Each row is a point on a landscape with many peaks, with its height.
From any point a climber steps to the highest of the 2 points nearest to it. It stops when none of these is higher. Distance is the straight distance between rows; heights are no part of it.
j329: [-38   8  -5   1   2  28  -7 -12  37  32  41  21  14 -32  25  -7  17  17
  32 -13   6  22  20  -2 -16 -69   0 -59 -20  26  34  19  36   5  46 -13
 -25 -19   9]  height 4.30
j837: [ 27 -20   4   6   6   1  -8   8   3 -25  27   1  18   6  37  -2 -29  -2
 -32  -4 -22 -18  -1  31   1  64 -27  37  -8 -14 -13  21 -38 -22  -4  11
   5  23  23]  height 3.92
j414: [-20   4  42   1  -4  -7 -22   4 -27 -15 -27  -2  24  14 -18   6 -10 -20
 -16 -18  -3 -50  10  14   9 -30 -26 -22  10 -20 -24  10  17  -3  -2   9
  27  32 -20]  height 6.28
j641: [ 13  30 -17  -6  29 -17 -27  -4 -11   2 -37 -32  11   4 -39  24  -1 -47
  12  40   0  24 -29 -19  14  11  16   8  34 -40 -10  24 -10 -17  19 -10
  -3  43  12]  height 6.83
j57: [-56   3  -7 -31   0  -9  19 -37  16  32  36  21 -15 -15  21  -5  14  -9
  36  19  27  40  22 -39  -2 -39   9 -24 -17  37  45  16  20  -1  33 -15
 -36 -13   9]  height 4.07
j182: [ 30  18  10   3  20  24 -57 -32  -1   4 -25 -11   0   4 -58 -18  45  -7
 -10   4 -32   4  -3  22  -1  21 -18 -21  16 -17  -2   5  -6 -19  -1 -15
  13  21  -8]  height 0.20
j88: [ 15  40 -52 -20 -10 -27 -14 -13  33  -5  32   3  -5  -6 -48  22  40   3
  22  -1  51  -4  -7 -25 -27 -44  12 -16 -42 -37 -21   2  55  11  15 -38
 -30  -6   0]  height 4.41
j948: [-38 -10   6  -3  10  24  11 -20   8  13  46  32  22   4  11 -31 -13 -25
   3  31 -29  35  13 -10   0  15  43  19  24  51  46   5 -13 -19   1  21
   8 -26  34]  height 3.19
j230: [  6  11 -40 -27  -2 -31  -5 -16  21  14  26  17 -13 -12   3   4   7  43
 -15 -35  13   7  36 -15 -36  -8 -18  25  11  21  -1 -28  34 -18  53   7
 -30  11  45]  height 3.85
j198: [  7   6 -17  15 -10  13 -14 -17   7   1  28  -9  -3   5  -7  -4 -36  38
  -4 -15  -2  10 -21  -3 -44  -4  -3 -21  16 -49 -21 -20  47 -21  12   2
 -18 -39  -4]  height 6.59
j325: [-33  16  20  -1  13 -24 -39  40 -38  -5 -29  -6  20   0 -25  22  -7 -46
  17  -2  17 -39   3  -7  21 -30  22 -45  18 -26 -41   6   5  -8  -8  13
  30  16 -11]  height 6.70
j951: [ -9   4  37  28   8  17   6  -4 -20  19 -11   5  29  -7  11 -41  18   3
  24  15  12  27   2  10  26 -19 -13 -63  14  23  29   3  26  18   5 -18
   4  11 -40]  height 5.71
j114: [  5  -7  18   6   6  30 -12 -18   0  -8  -4 -13 -14  18 -15  -7  -4 -40
 -26 -10 -46  10 -28   6  19  41  -7 -12 -15   2  13  23 -61  -8 -21 -11
   4  29  21]  height 2.54
j35: [-11  20  -6  22  -6  16 -29 -21  10 -14  37  12  23 -22 -38 -15 -11  -2
  18   5 -18  -7 -12   9 -15 -13  14 -43  32 -20 -14 -16  37 -13   9  25
   0 -41 -17]  height 7.10
j92: [-34 -25  15  24  11  41 -12 -18  14  24  42  26   5  -5  -7 -11  -2 -19
 -19  36 -12  23  17 -17 -23 -16  27 -16   3   8  27  -7  26 -28  -7  27
   0 -48  15]  height 3.53
j79: [ 24   5  28   8  17  14 -32  32 -23 -13   9  -1  20  -5 -33 -32  29 -32
 -22  37 -18  -8  14  20  -8  -9  31  13   3  12   0  24 -25 -41 -24  39
   1  -5 -10]  height 1.26
j184: [ 18  16 -17   9 -22  12  21  -2   5  41 -26 -23  -1   2   2   3  -4  26
  10 -43 -33  -6 -43 -27  -8   4 -56 -11  12   2  -3 -19  -2  34   1 -28
   8  53   8]  height 5.08
j826: [ 29 -11 -36 -24  -4 -11   4 -48 -30  52 -28 -22  -6  12   1 -16  27  47
  25 -51 -28 -13 -13 -12   2  25 -59  11  11  20   6 -12 -15  15  -1 -15
  27  47  13]  height 5.23
j543: [-27   9 -19  -4  -2 -15  11   4  13 -29  13   6 -12  -5   2  14   1  17
  21  11  52 -16  10   9  11  -9  64  40 -10  10   0  47  -8   9   1  40
   8 -55  11]  height 5.98
j80: [  7   5  -9  32 -20  14 -14 -19   2  -3  12 -29   5  12 -21   0 -15  11
  -2  20  42 -21 -29 -10 -30 -22  14  -1   1 -73 -13  17  40 -13  -4 -10
  -6 -34  -4]  height 6.15
j832: [-37 -33  21 -18  31   2  -3 -18  -8  17  10  19 -30  -1  25  10   3 -24
   6  31  22  31  21  -6  22 -23   7 -22 -20   7  13  -1  20 -25  -1  21
  13  -3   1]  height 3.56
j346: [ 17 -28  36  18   7  12  20   9 -25  13 -27  -9   8  38  -6 -52   7  21
 -15   4  -9   8   0  12  32  22  11 -24  -5   9  13  31 -34  20  -7   8
 -15   0 -20]  height 3.07
j583: [-19  -9   9 -12   5   1   9  30  26  -8  41  33  -1  -8   1  -8  15   0
 -36  13  28   8  35 -30 -25 -21  21  -6 -40  29  24  -9  22  -9  24  27
 -25   7  17]  height 5.99
j19: [-15 -31 -12 -17  -2 -16  21 -12   0  10  -6  -1 -30  20  47  40 -20  25
  17 -32  30   1   3 -26  20 -23  -9  46 -10 -25   1  16   7  10  20  -9
  13  15  27]  height 6.50
j310: [  9  -9   1  -5   9  15  22 -51   9 -15  -7  18  -1  12 -18 -45  -2  18
 -10  -5 -21  10   6   9   2  52  -2  21  -1  54  37  15 -22 -13   9  16
   2  12  14]  height 2.24
j977: [  6 -16  20  -4  -5  -9  47  11  21 -11  -7  15 -34 -40  36  42  -9 -29
 -19   6 -31  23 -30  -2  -9  18 -44   1  -2  10  17 -23 -25   9 -40 -31
  -6  13  24]  height 7.21
j290: [ 70  -5 -14   6  -8  44 -21 -33  -3  -4  11 -17  10  16  -2 -22 -22  15
 -30 -47 -49  -3 -14  19   5  53 -33  20 -13 -27 -25  21 -59  -7 -16 -30
 -22  19  11]  height 4.25
j750: [-10 -14  17 -35  20 -23  22  29 -15 -38 -14  24  -7  14  17  24   3  23
  29  -8  26 -13  53  40  25 -21  45  -7  -2   5 -41   9  13  16   0  32
  16 -10  -5]  height 4.90
j609: [ 42  31 -14   1 -14   8 -25   1   1   9  -8 -36   8   3 -20  -1   1  -4
 -16 -12 -37 -12 -25   8 -35  18  -6  39  31 -33  -4  12  -3 -15  -1 -16
   9  19   8]  height 4.64
j243: [ 16  14  13   0  -9   7  -7  -2 -14  -5 -13 -11 -11  -4 -20  -8  22  -1
   0  30  -3  25 -10  -7 -19  -9  -9 -28  -1  -3   4 -33  26 -13 -21 -13
 -15   6 -35]  height 6.56
j911: [-22  12 -14 -25  20 -32 -11   8 -25  13 -23  -1 -29   1  -6  27  12  24
  35   4  53 -13  -5 -22  23 -39  40  10  -3 -10 -18  28   8  16   8 -10
   7  13  -5]  height 7.07
j916: [ 30   4   3  15  11  24 -44 -24  -2  14 -12  -3  15 -18 -10 -38   1  12
  -5   8 -24  11  14  24   8  15   5   2  30  10  10   2   7 -21  12  -8
  29   8 -13]  height 0.37
j456: [ 70  16 -45   0 -12  21 -22 -33   0  11  -5 -12  10  -7 -11   2  -2   3
 -21 -42 -50   5  -6  20 -22  57 -37  47  26 -14   0   2 -26 -27 -18 -29
 -11  15  42]  height 4.42
j921: [  9 -20  19   2  -1  -6  -1  -1 -15  13  24   5   5   0  63  -8 -18  29
  16 -13  -4   5  36  19  29   4 -41 -15 -14   9 -21 -35  -2 -11   5 -23
  -4  19 -12]  height 2.95
j294: [-22  -8  13 -19  39 -27 -28 -13   6  -6   2  17 -18   0 -21  12  35   8
   5  45  39   5  28  -7   5 -14  21 -11   1   8   7  18  33  -2   6  31
  11   1 -14]  height 3.25
j408: [ 14 -29  -9 -28  -6  12  28 -29  22  -9   4  13 -18 -17   5  17 -30   4
 -27 -29 -42  16 -25  22 -47  53 -17  34  16  18  17   4 -22   0 -10  -4
 -10  24  45]  height 1.96
j806: [ 21  -3  21  16 -27 -21  40  30 -27 -29 -10   3   3   2  12  -8   0 -15
 -35  18   2  10 -10   6  28  18 -14  -2 -11   5  -7 -18 -27  15 -26   2
 -23 -16  -1]  height 3.30
j63: [ 29 -24   6  20   7   2 -20  17 -16  -9 -38 -22 -25  -7  -5  39 -22 -38
 -37 -24 -26  -7 -37  -9  16  24 -24  -4  19 -54 -25 -15 -32  -2 -34 -29
   9  11 -10]  height 8.92
j170: [-34  25 -13  20 -15  19 -15  15   8  -4  40  -6  17 -11 -24   7   3 -62
 -23  48 -13 -18 -40 -16 -32   2  18 -12  -1  -6   4  -2   8 -27 -24  23
   4 -32   3]  height 7.13
j437: [  3  -1  -7   1  12   0 -10 -40  29  25   1  -9  11  -5 -57 -22  16  20
 -29  49  37 -19   3 -20 -32   2  14  22  19  13  18  32  30  -5   2  20
 -28   3 -20]  height 5.17
j151: [-46 -10 -23 -24  13 -14  23  16   4 -13  11  13 -49  -1  31  32   8 -13
  25   4  39   1  14 -21   1 -22  35  32 -43  18  22  41  -8 -10  14   0
   3 -31  -1]  height 6.44
j928: [ -8 -14   3 -10  -1   1  38  -1  30 -18  20  24  -6   0  26   2 -13  17
   7   1  -5  30  30  13  10   1  13   3 -11  43   4 -40  -5  20  19  40
 -16 -18  23]  height 2.78
j387: [-11   5  -9  -6  13 -28 -28 -10  12 -11   2   6 -14  20 -10   6  22  26
  -4   1  29 -34  24  -2  -2  -4  -6  11   4  -4 -20   6  43 -12  22   7
  30   8  10]  height 3.44
j954: [-26 -37  32  40 -14  31  36  11 -24  11  12   5   0  24  39 -23 -23  -8
 -38  -2 -21  19  11   0  12  -9 -25 -25 -11  -2   8 -51 -11   4 -24  -9
 -13 -12  -5]  height 3.64
j897: [ 47   3  -5  47   3   9  -5  24  -2 -25 -20 -32 -18   3 -21  18  -2 -14
  -7   5 -25  10 -38  -2  -6  12 -14 -18   4 -63 -16 -31 -10  -8 -34 -38
  10 -24 -34]  height 8.55
j136: [-10   8  -4 -22 -13 -15  10 -10 -26  32   0  -2  -1  16  -5 -36  -5   1
  -3  13   4   4 -15 -19 -17  -2  24  47  31  48  29  26  -8  10  -5  17
 -15  -9  -9]  height 2.65
j497: [ 16 -32  23  32  -1  17  -4  -1 -15   3 -13  -6  12  27  22 -48 -11  -8
 -15   1 -11  -7  22  39  52  54   6   5   2  16   8   5 -56   4 -27   0
   6 -10  -6]  height 3.39
j538: [-56  15   1 -15  14 -41  38  24 -40   1 -54   0 -36  27  16  19  24 -17
  15  19  42 -16  17 -12  42   1  38  26   9  25  14  23 -36  13  -3  20
   4 -21 -35]  height 2.15
j782: [ -1 -18  16 -23  19 -10   1  20 -36  -9 -34 -14   7  15   5  13 -15 -19
   7 -10   1  -1  12   8  32  -7  28  38  14  -8  -8  35 -31  -3   7   1
  33  26 -13]  height 6.06
j360: [ 33  19  -4 -31  26   5 -27   8  13 -38 -14  13  33 -11 -56  -6  44 -30
   9  42 -19  -7  23  33  -9  18  35  22  13  33   3  16 -19 -21  -5  42
  12  -5 -16]  height 0.93
j974: [ 18 -12 -25 -13   0  10  -6 -50 -21  42 -35 -34  12 -13  -3 -21 -23  16
  11   0   9  14 -20   2 -17  35 -30  28  21 -16   6   4  10  -3   3 -11
   8  19  11]  height 5.67
j75: [  8  -9  35  39 -14  32   1  19 -29  -2  10   0  40  10  -7 -41  -8  -6
  -2  10 -21   0  15  11  -1  -8  -2 -50   5 -10   7 -10  20 -14  -9   8
  -8 -51 -35]  height 5.65
j551: [-15  41 -11   9  -3  -3 -39  11   5  21  12   4   9 -14  -7   2  19  31
  39   2  45 -21   3   2   2 -67  27 -55  -9 -18 -15  18  47  23  20 -20
  -5 -20 -24]  height 4.84
j131: [  1  20 -42 -33   4  -3  -1 -25  35  21  14   6   7  -9 -44  -1  28  18
 -26  18  49  -4  12 -48 -40 -11   7  47 -15  -7  19   9  51  -2  27  -8
 -35  17  -4]  height 4.86
j998: [ 12  -8   4 -42   4 -24  28  28   7 -34   6  14 -16 -31  41  41  -4 -39
  -6  22 -11  28 -25   5  -1  14 -12  19  -7   9  -1  -4 -33   5 -22  20
   9   4  22]  height 7.40
j720: [-20  22 -31   1 -32  -6 -19  23   3   8  57  -7  -7 -30  41  19 -22  -6
 -17 -22  10 -12 -24 -22 -43 -17 -16   5 -32 -29  -3  10  12  -6  12 -36
  -8 -20  32]  height 4.11
j188: [ -8  23 -12 -32  -7 -22  -7  22  11   0  -7 -11 -20 -13   9  16  13  26
  24  -5  21  10  11   2   2 -27  38  24 -11  16  -8 -10  14  26  -2  -2
   5  -6 -14]  height 6.67
j586: [-23  24 -13 -11   8  -3   5  -5  29  21  46  23   3  -4 -25 -18  14 -20
 -16  38 -23   9  -9 -19 -10  13  34  28  26  55  34   1   3  -3  11  20
 -16 -25  -4]  height 2.92
j252: [  4 -13  13  21  11  -7 -10  21 -12 -15  19   9  19  18  41 -32  -7  -5
  -3  34  12 -30   7  23  31  45  -6  24 -15  10  -1  26 -43 -16   9  13
  26  10  -5]  height 3.70
j619: [-40 -23  15  46 -18  36  12   6   9  24  29   6   8   1  53 -37 -26  17
   9  -4  12   9  14   4   9 -22  -4 -39  -8  14   9 -37  14  13   6 -33
 -15 -22   1]  height 3.84
j944: [ 47   9 -10 -15 -16 -25  15   0  -3   1 -29 -11  -8 -24 -26  31  -1  20
  -4 -34  -8 -20 -43  -2 -52  -4 -48  13  26 -38 -23 -23  28  18 -30 -29
   6   5  -8]  height 5.12
j167: [ -3  15   1 -17  15  -7 -24  -8 -25  21 -25 -28   8  -4 -24  10  -5 -15
  26  25  36   1 -23 -20  -3 -22  34 -12  27 -44 -10  32  18  -6   4 -23
 -11  14 -17]  height 6.55
j597: [ 32 -16  19  18  16  18 -20 -14 -25   5 -64 -28  13  39 -35  -4 -16  -4
  -3 -37 -27 -14 -16  -6  48  19 -14 -17   1 -15 -29  30 -55  17 -17 -35
  -7  29  -1]  height 2.52
j219: [ 17   6  -8  39  -2  35 -26 -13  30 -13  45 -13  22  -1 -17 -15 -17 -33
  -7  39 -37  -2 -29  -3 -32   1   9 -23  35 -41  -7   2   6 -41   1  29
  -1 -38   3]  height 7.67
j772: [ 23 -10 -30  37   0  56  -2 -27  44   6   9  -3 -13   1 -27 -26  -6  -6
  -8   1 -56  58 -13  -7 -34  29   2 -36   9 -18  21 -44   0 -11   1 -26
  -9   0   4]  height 2.23
j296: [-20   3   5 -13  -9  -3 -45  26 -40 -14  13   4  35 -10  10  17   4 -22
  21  -2  24 -20  21   7  15 -45  29 -37 -17 -36 -31  17  12  -1   0   6
   8 -33  -5]  height 6.18
j221: [-41  44 -13 -25   0  -1 -26 -28  26  25  11  -2   2 -38 -22  13  21  11
  44  -4  32   0   5   3 -21 -58   0 -56  -8  16  16   1  51  -2  30 -20
 -18 -10 -21]  height 4.54
j863: [  9  -8  -4  -9  10  -6  38 -19  18 -15   8  33  -4  15 -14 -36  -1  43
  16  -7  -9  16  45  11  11  24  23  15  13  61  19   2   1  -1  36  50
  -2  -4 -17]  height 2.50
j18: [-12  -8  13  -7  36  -3 -17  38 -23   6   3   9  -2 -10  13  -4  32 -56
  -5  47   1   4  23  -9   8  11  41   6  -8  31  24  31 -24 -21 -20  43
  22   1 -15]  height 1.60
j565: [  8  10   3   8 -28   4  27   3  12  13  15 -14  -3   9   8   1 -15  15
  -5 -17 -18   0 -24  -9 -25 -20 -11   2  -2   3  -1  -8   9  26  10   5
  -5  26   0]  height 4.93
j811: [ 15  -1  14  35 -32  26  26   7  17   7  38   6   8  26  -7 -21 -29  24
 -51 -11 -41 -25 -28 -11 -30  13  -3  -9  -5  -7   1 -17  -4  10   4  -3
 -26   5  15]  height 4.73
j840: [-20 -35  -8  19 -11  11   0 -18 -14  31 -40 -35  20   0  21  -8 -56   3
  16 -19  22  -3 -19  -4  22  13 -25   9  18 -36 -19  -2  -8   9  -8 -18
  16  17 -10]  height 6.01
j469: [  0 -24   0  -1  -6  15 -10 -23  -2   3   7  -7  -4   3  52 -11 -35 -15
   7  -8 -43  16   1  30  37  42 -46 -29   3  -4 -14 -22 -35 -10 -26 -22
   1  36   8]  height 2.80
j859: [  2  -2  -1 -29  14 -25  32  16  -3 -45 -39  21 -29  10 -15  30  28  27
  24  -4   4 -16  25  38  21  12  24  19   5  30 -21  -3 -16  10  -9  34
  31 -15  -9]  height 4.52
j812: [ 26  29 -11  -7 -12  -7  -9   9  45 -15   0  -8  10 -26 -36   8  12  23
 -21   4  -1  -6  -5   9 -25   5  29  37  -3  22 -11 -29  17  18   5   6
 -11  -8  -9]  height 4.10
j401: [ 33  10  -8  20  -8   9  -3  28  39 -18  21  -7  -8 -34  -7   5  -2   2
 -30  15 -20   8 -33   4 -31  36 -14   8  -5  -3  -3 -34 -14  -8  -8 -13
  -3  -3   8]  height 4.35
j254: [  1  11 -42  -4 -17 -11   1   4  10  32  40   6 -18  -4  35  -1  -8  26
  -5 -23  13  18   5 -35 -28  -9 -18  25  -4 -12   0   0  18 -12  41 -26
   0  19  50]  height 3.98
j740: [  0  40 -44 -12 -20 -19 -31  16  10  -1  14 -12  -4 -29   5  37   7 -15
  24  -7  32  16 -20 -28 -17 -32  -3  -6 -35 -47  -1  12  13  -7  16 -56
 -13   6   8]  height 4.26
j979: [-31  13 -12   1 -11  -5 -31   5  32  -9  33  19  -1 -14   3  24  29  23
  27 -14  37 -14  29   6  33 -52  37 -34 -40  12 -11  17  37  17  23   2
   5 -38  15]  height 5.21
j77: [ 17   9   3  18 -10   8 -11  -1  14 -20   1 -26  23  -4 -55 -28  13 -20
 -29  47  28 -34 -12   8 -41 -23  14  16   0 -34   5  17  26  -8  -6  17
 -21 -10 -24]  height 5.64
j587: [ 35  14   8 -15  20   6 -18  -2  -7 -10 -21   9  20  -8 -28 -28  15   9
  26   2 -25  18  30  38  23  17  32   7   8  43   0   1 -18   7  -6  13
  21  -6 -25]  height 0.62
j766: [-48 -15   8 -19  20 -22  44  30  -8 -29 -22  10 -20  12  56  36  -4   4
  39 -19  37 -22  47  22  39 -14   8  14 -28  -2  -9  15 -20  -3  21  27
  21 -15 -10]  height 5.25
j729: [  8 -22   5  18   1  29 -10 -31 -16  21 -12 -19  -3  27  18 -34 -16 -29
   2 -25 -54  34  -5 -17  20  44 -39 -18  -1  -5   3   4 -48  -1  -4 -48
  -1  48  21]  height 2.67
j558: [ 40  24  -2   6 -22  -9 -14 -11 -23  -5 -18 -26  12  17 -54  -8   5  23
 -18 -29  -7 -50 -30  -6 -42   6 -30  22  16 -34 -20   8  19   5 -19  -4
  -4  16 -12]  height 4.91
j751: [ 34 -30   1  -4 -19 -10  37   3   5 -18  29  23 -12  -1  51 -17 -29  15
   1 -20 -20  34  20  12  15  10 -13  27   0  39   1 -52 -20   1  -9  -4
 -28 -23  19]  height 2.94
j26: [ -3  28   1 -15 -22 -17 -11  33 -26 -29  24  12  36  -9 -12   8  19 -38
   5   9  11 -16  17  13  -6 -35  22 -31 -24   6 -25 -15  20   3 -13  44
 -15 -46   5]  height 5.70
j671: [ -8 -13  21 -15   3  16   4  19  -8 -21   6 -11   2  -1   9  16 -14 -19
 -11   8  18 -16   0  22  -4   1  23   8   0  -7  -4  23  -3   0  -7  28
   6  -4  11]  height 6.51
j563: [ 25  30  10  -9   8  -2 -17 -47  -6   8 -36 -19  54  16 -59 -26  29  -5
   5  -5 -32 -17 -12   5  21  12 -17 -16  26  10  14  45 -10   4  21  -2
  21  24   5]  height 0.05
j589: [-19   2   2   2 -13   0  34   0  20  18 -16  -9 -29 -45  33  19 -12 -18
  -3  -3 -15  33 -27  -9 -42 -12 -49  -1  -4  -3  29 -54   3  -4 -24 -50
 -15   8 -12]  height 7.08
j888: [  6  10 -15 -12   1 -14 -40  -7  17   4  32  14 -16  -9   0   8   9  34
 -13 -17 -14  -7  26   4 -14 -12  20   9  23  13 -17 -24  44 -15  37  31
  10  -6  26]  height 3.67
j205: [-27  -3  13  21 -30   0  47  15 -18 -18  11  17  12  -1  24   0  -9 -27
 -12  14 -16  12  -1  11  -7   9 -32 -13 -19  19  12 -61 -17   5 -18   4
  -9 -26  21]  height 3.48
j470: [ -7   5  -5  23 -20  12  14  -8  -7  15 -38 -24 -15 -20  10  -6  -8   7
  19  -2  11  33 -23  -1  -9 -11 -25 -12  -5   1  21 -68  20   3 -24 -42
  -6 -19 -32]  height 6.89
j874: [  7   0  16  36  10  34 -13 -22  36 -14   2   4 -22   8 -27  -7  17 -20
 -20  18 -47  25 -31   7   4  44 -10 -51 -12  13  12 -25 -15  -6 -15  -7
 -10  13  -5]  height 2.38
j146: [ 54 -27  -2   7  13  20 -34  -1  12 -21 -12 -14  10  -2  12  -8 -18  -3
 -24 -22 -38  -7   3  42  34  62 -22  25 -10 -10 -33  23 -63 -10 -24 -25
  16  25  -4]  height 4.09
j805: [  6 -25   8  20 -24   9  26  36  11   8  34  23  -1 -17  42  25 -37  13
 -41 -27  -4  -9 -17 -18 -30  -8 -28  41  -6 -14  11 -34   5   6 -11 -52
 -13 -27  31]  height 4.40
j475: [ -9  24 -39 -27   3 -24 -29  -8  41 -16  40  23   5 -25 -41   0  28  11
  -8   5  53 -10  32 -21 -39 -32  24   1 -45   0   1  -1  56  -7  37   3
 -46  -3  11]  height 4.63
j285: [-18   4 -17 -19 -10 -17  -1  12  27   9  34  -6 -32 -26  16   8   8  23
  -8  15  34   9 -11 -30 -26 -21  30   9 -20  23   7 -12  11   0   9   7
 -32 -24   9]  height 6.31
j780: [  6  29 -19 -20  21 -26 -18 -17 -23   2 -31  -9  11   8 -34   8  25 -48
  18  29 -10  27 -10  -6  27  24  14  51  38  13   8  31 -37 -21  -5 -11
  11  29  -6]  height 6.48
j485: [-37 -11 -13 -22   0 -31   8   0 -17  22   2   4 -36  16   7  25   6   8
  27 -27  52 -16  14 -53  11 -27  20  37 -18  -2  16  53   4  -1  30  -2
   4  -5  16]  height 6.72
j220: [ 34   0 -10  48   6  27 -23   9   6 -29  30 -13  10  20  -6   8 -14 -26
   5  -3 -47  -3 -24   9 -10  28 -29 -41  13 -62 -19 -26  -3 -33 -16  -1
   5 -14 -19]  height 8.18
j111: [-56 -16   6  -9  -6  27  -4 -24 -11  15  31   4   6 -15  10  -8   1 -32
   3  30  32  37  17 -26  10 -35  13 -28 -12  -5  34  13  18 -17  11 -19
 -16 -43  17]  height 3.83
j441: [-20  19  -6  -4  -2 -24  37  24 -12  21 -25  -1 -24   8  21 -31  15  14
  23  18  23  -4  -7  -4  23  17  33  41  12  50  26  11 -19  24 -10  12
   8 -19 -29]  height 2.39
j284: [-19  -7  23 -26  29 -46  24   3 -21  -3 -39  19 -13  35  -5  15  20  30
  48 -16  30 -36  37  -6  23 -39 -24 -20   9  13 -15   7  14  11  19  12
  39  38 -12]  height 5.69
j869: [ 22 -20 -32  -9 -10 -27  17 -29 -27  24 -19  -2   2  21  12  -5   1  50
  -6 -15   4 -13 -20 -22  -7  25 -43  45  13   4   9  11   3   2   8   1
  11  29  27]  height 5.41
j502: [ 20   7 -20 -12 -15 -39   9 -10   2  21 -13  -6 -28  13  -7  36  24  46
  12 -32  17 -27 -21 -35 -22 -21 -44  -4   9 -22 -28 -30  43  33  -6 -11
   8  30  15]  height 5.27
j480: [  9  -6 -11 -28   2   4  56 -39  26   3   9  15 -14   7 -22  -6  -8   0
 -24   1 -29  25  -2  -6 -35  34   0  29   6  44  25 -15  -9  -3  -2  16
 -29  15  20]  height 2.07
j686: [ 22 -10  41  26   8   6 -16  -2 -27   6 -47 -14  -8  39 -35 -14   3  -5
  -3   1 -21  -3 -17  -7  27   6   9 -50  21 -26  -9  22 -14  10 -16   2
 -10  22 -29]  height 2.74
j426: [ -4  -1  12 -12  -1  19   6  25  10 -15   6  -2  -8 -17  23   9 -11 -38
  14  13 -26  29  -5  23  20  14  22 -16  -5  15  -5 -10 -23  14 -19  57
  22   8   8]  height 7.00
j391: [ 23 -11  19 -12  -7 -28  19  33 -32 -14  15   3 -10  10  69   1 -14   4
  -6 -24  -5   9  10  19  36  15  -9  14 -11   4 -21 -18 -46  14 -24 -10
 -13   0  -1]  height 3.11
j308: [ -9   6  25  18  11  27 -12  11 -14  13  -9   3  39 -14 -21 -13  16 -27
  -5  36   4  14   4  -1 -16 -32   5 -50   7   3  42   0  37 -10   0   9
 -11 -17 -50]  height 6.14
j256: [-34  -5  24  27  30 -23  10  22 -30   4 -29  -1 -16  19   1   5  11 -37
  -5  45  15  -5  -8 -19  54   5  33  -8   9  10   6  21 -33   4 -19  23
   4   1  -9]  height 1.90
j960: [ -6  -7  11 -24  18 -64  12   5  -5 -12 -40  16 -32  32  -3  45  14  25
  21 -18  25 -34  12 -10  16 -33 -21 -15  11 -18 -43 -17  18  36 -14 -12
  15  32  14]  height 5.45
j568: [-22 -15   4  -2  11 -15  73  43 -15 -17 -35  -4 -15  19  64  12 -23   4
  22 -30  12 -25  23  18  48  11  -4  30 -10   5   2  16 -60  33  11   6
  31  16 -16]  height 5.46
j701: [ -8   0   1  31  -2  20 -10   0  32   9  34  28  39 -17  25 -18  -7  37
   3  -7  10   7  29   8  -4 -29  -9 -34 -16  18   6 -22  41   1  48  -2
  -1   7  -7]  height 4.08
j736: [-32 -20  23  11  14  13  17  19 -28  18 -47 -14   3  26  30  -9 -28  -5
  18 -29 -18   1  31   8  39  -2  -5  30  -3  21  13  20 -41  19  11   9
  33  25 -24]  height 5.72
j996: [ 12  -4   5  29 -36  12  23  45  20 -16  45  28  -2 -32  17   6 -37   3
 -51 -21 -28  -6 -27  -9 -64   9 -24  -7  -3  -9  -2 -46  -4 -10 -11 -23
 -24  -7  10]  height 4.53
j638: [-39   4  39   0  10  -8  -3  13 -25  -5 -53  10  20  25   3  22  12   2
  19 -30  16 -25  24  18  23 -43 -21 -47   3  11 -22 -11  24  33   9  -2
  18  42 -22]  height 6.00
j14: [ 55 -11   1 -18   3 -13   8 -27  14 -37 -30   2  -8  16 -32  32   8  16
 -23 -36 -20 -16 -21  22   1  50 -37  39   0 -11 -28  26 -19  11 -22  -7
  14  33  22]  height 4.12
j128: [-45   1  -7   4  11   1  -8  15  16 -11   8  15  21 -27  10   7  18  -1
  33  16  37 -13  27  23  41 -21  42 -18 -22   9  -3  21   1  19  12  33
  24 -61   9]  height 5.60
j754: [-40 -32   8  -2 -17  12  23 -11  -1  29  -6 -22   7  12  26  24 -53   8
   2 -30  29 -14 -19 -22  18 -25  -9   7  -6 -47  -5  24  10  24   8   6
   1  -2  12]  height 6.29
j675: [ 32  -7   6 -24   8 -14  17  12  18 -26 -35   0 -17 -14   8  47   0  20
  16 -23 -10 -13  -4  34  26  25 -14  31  -7  -3 -33 -12  -7  25 -23  -3
  29   7   7]  height 4.27
j249: [ -8  22  18  30 -30  13   7  37 -16 -25  -6  -3  36  -9 -24 -22  10  -9
 -28  24   4 -21   4  20 -12  -9   8 -16 -25   1 -12 -32  23   2 -11  38
 -10 -36 -21]  height 5.22

Call two points neighbours if one is among the 2 nearest of the other. Go from one point of each pair to the other, from neighbour to neighbour, staying as high as possible. Name the lowest point that can't be avoided.
j998, j911 -> j782
j911, j325 -> j249
j641, j911 -> j167

For each start below, name the point where the climber stops.
j597 -> j325
j14 -> j998
j456 -> j325
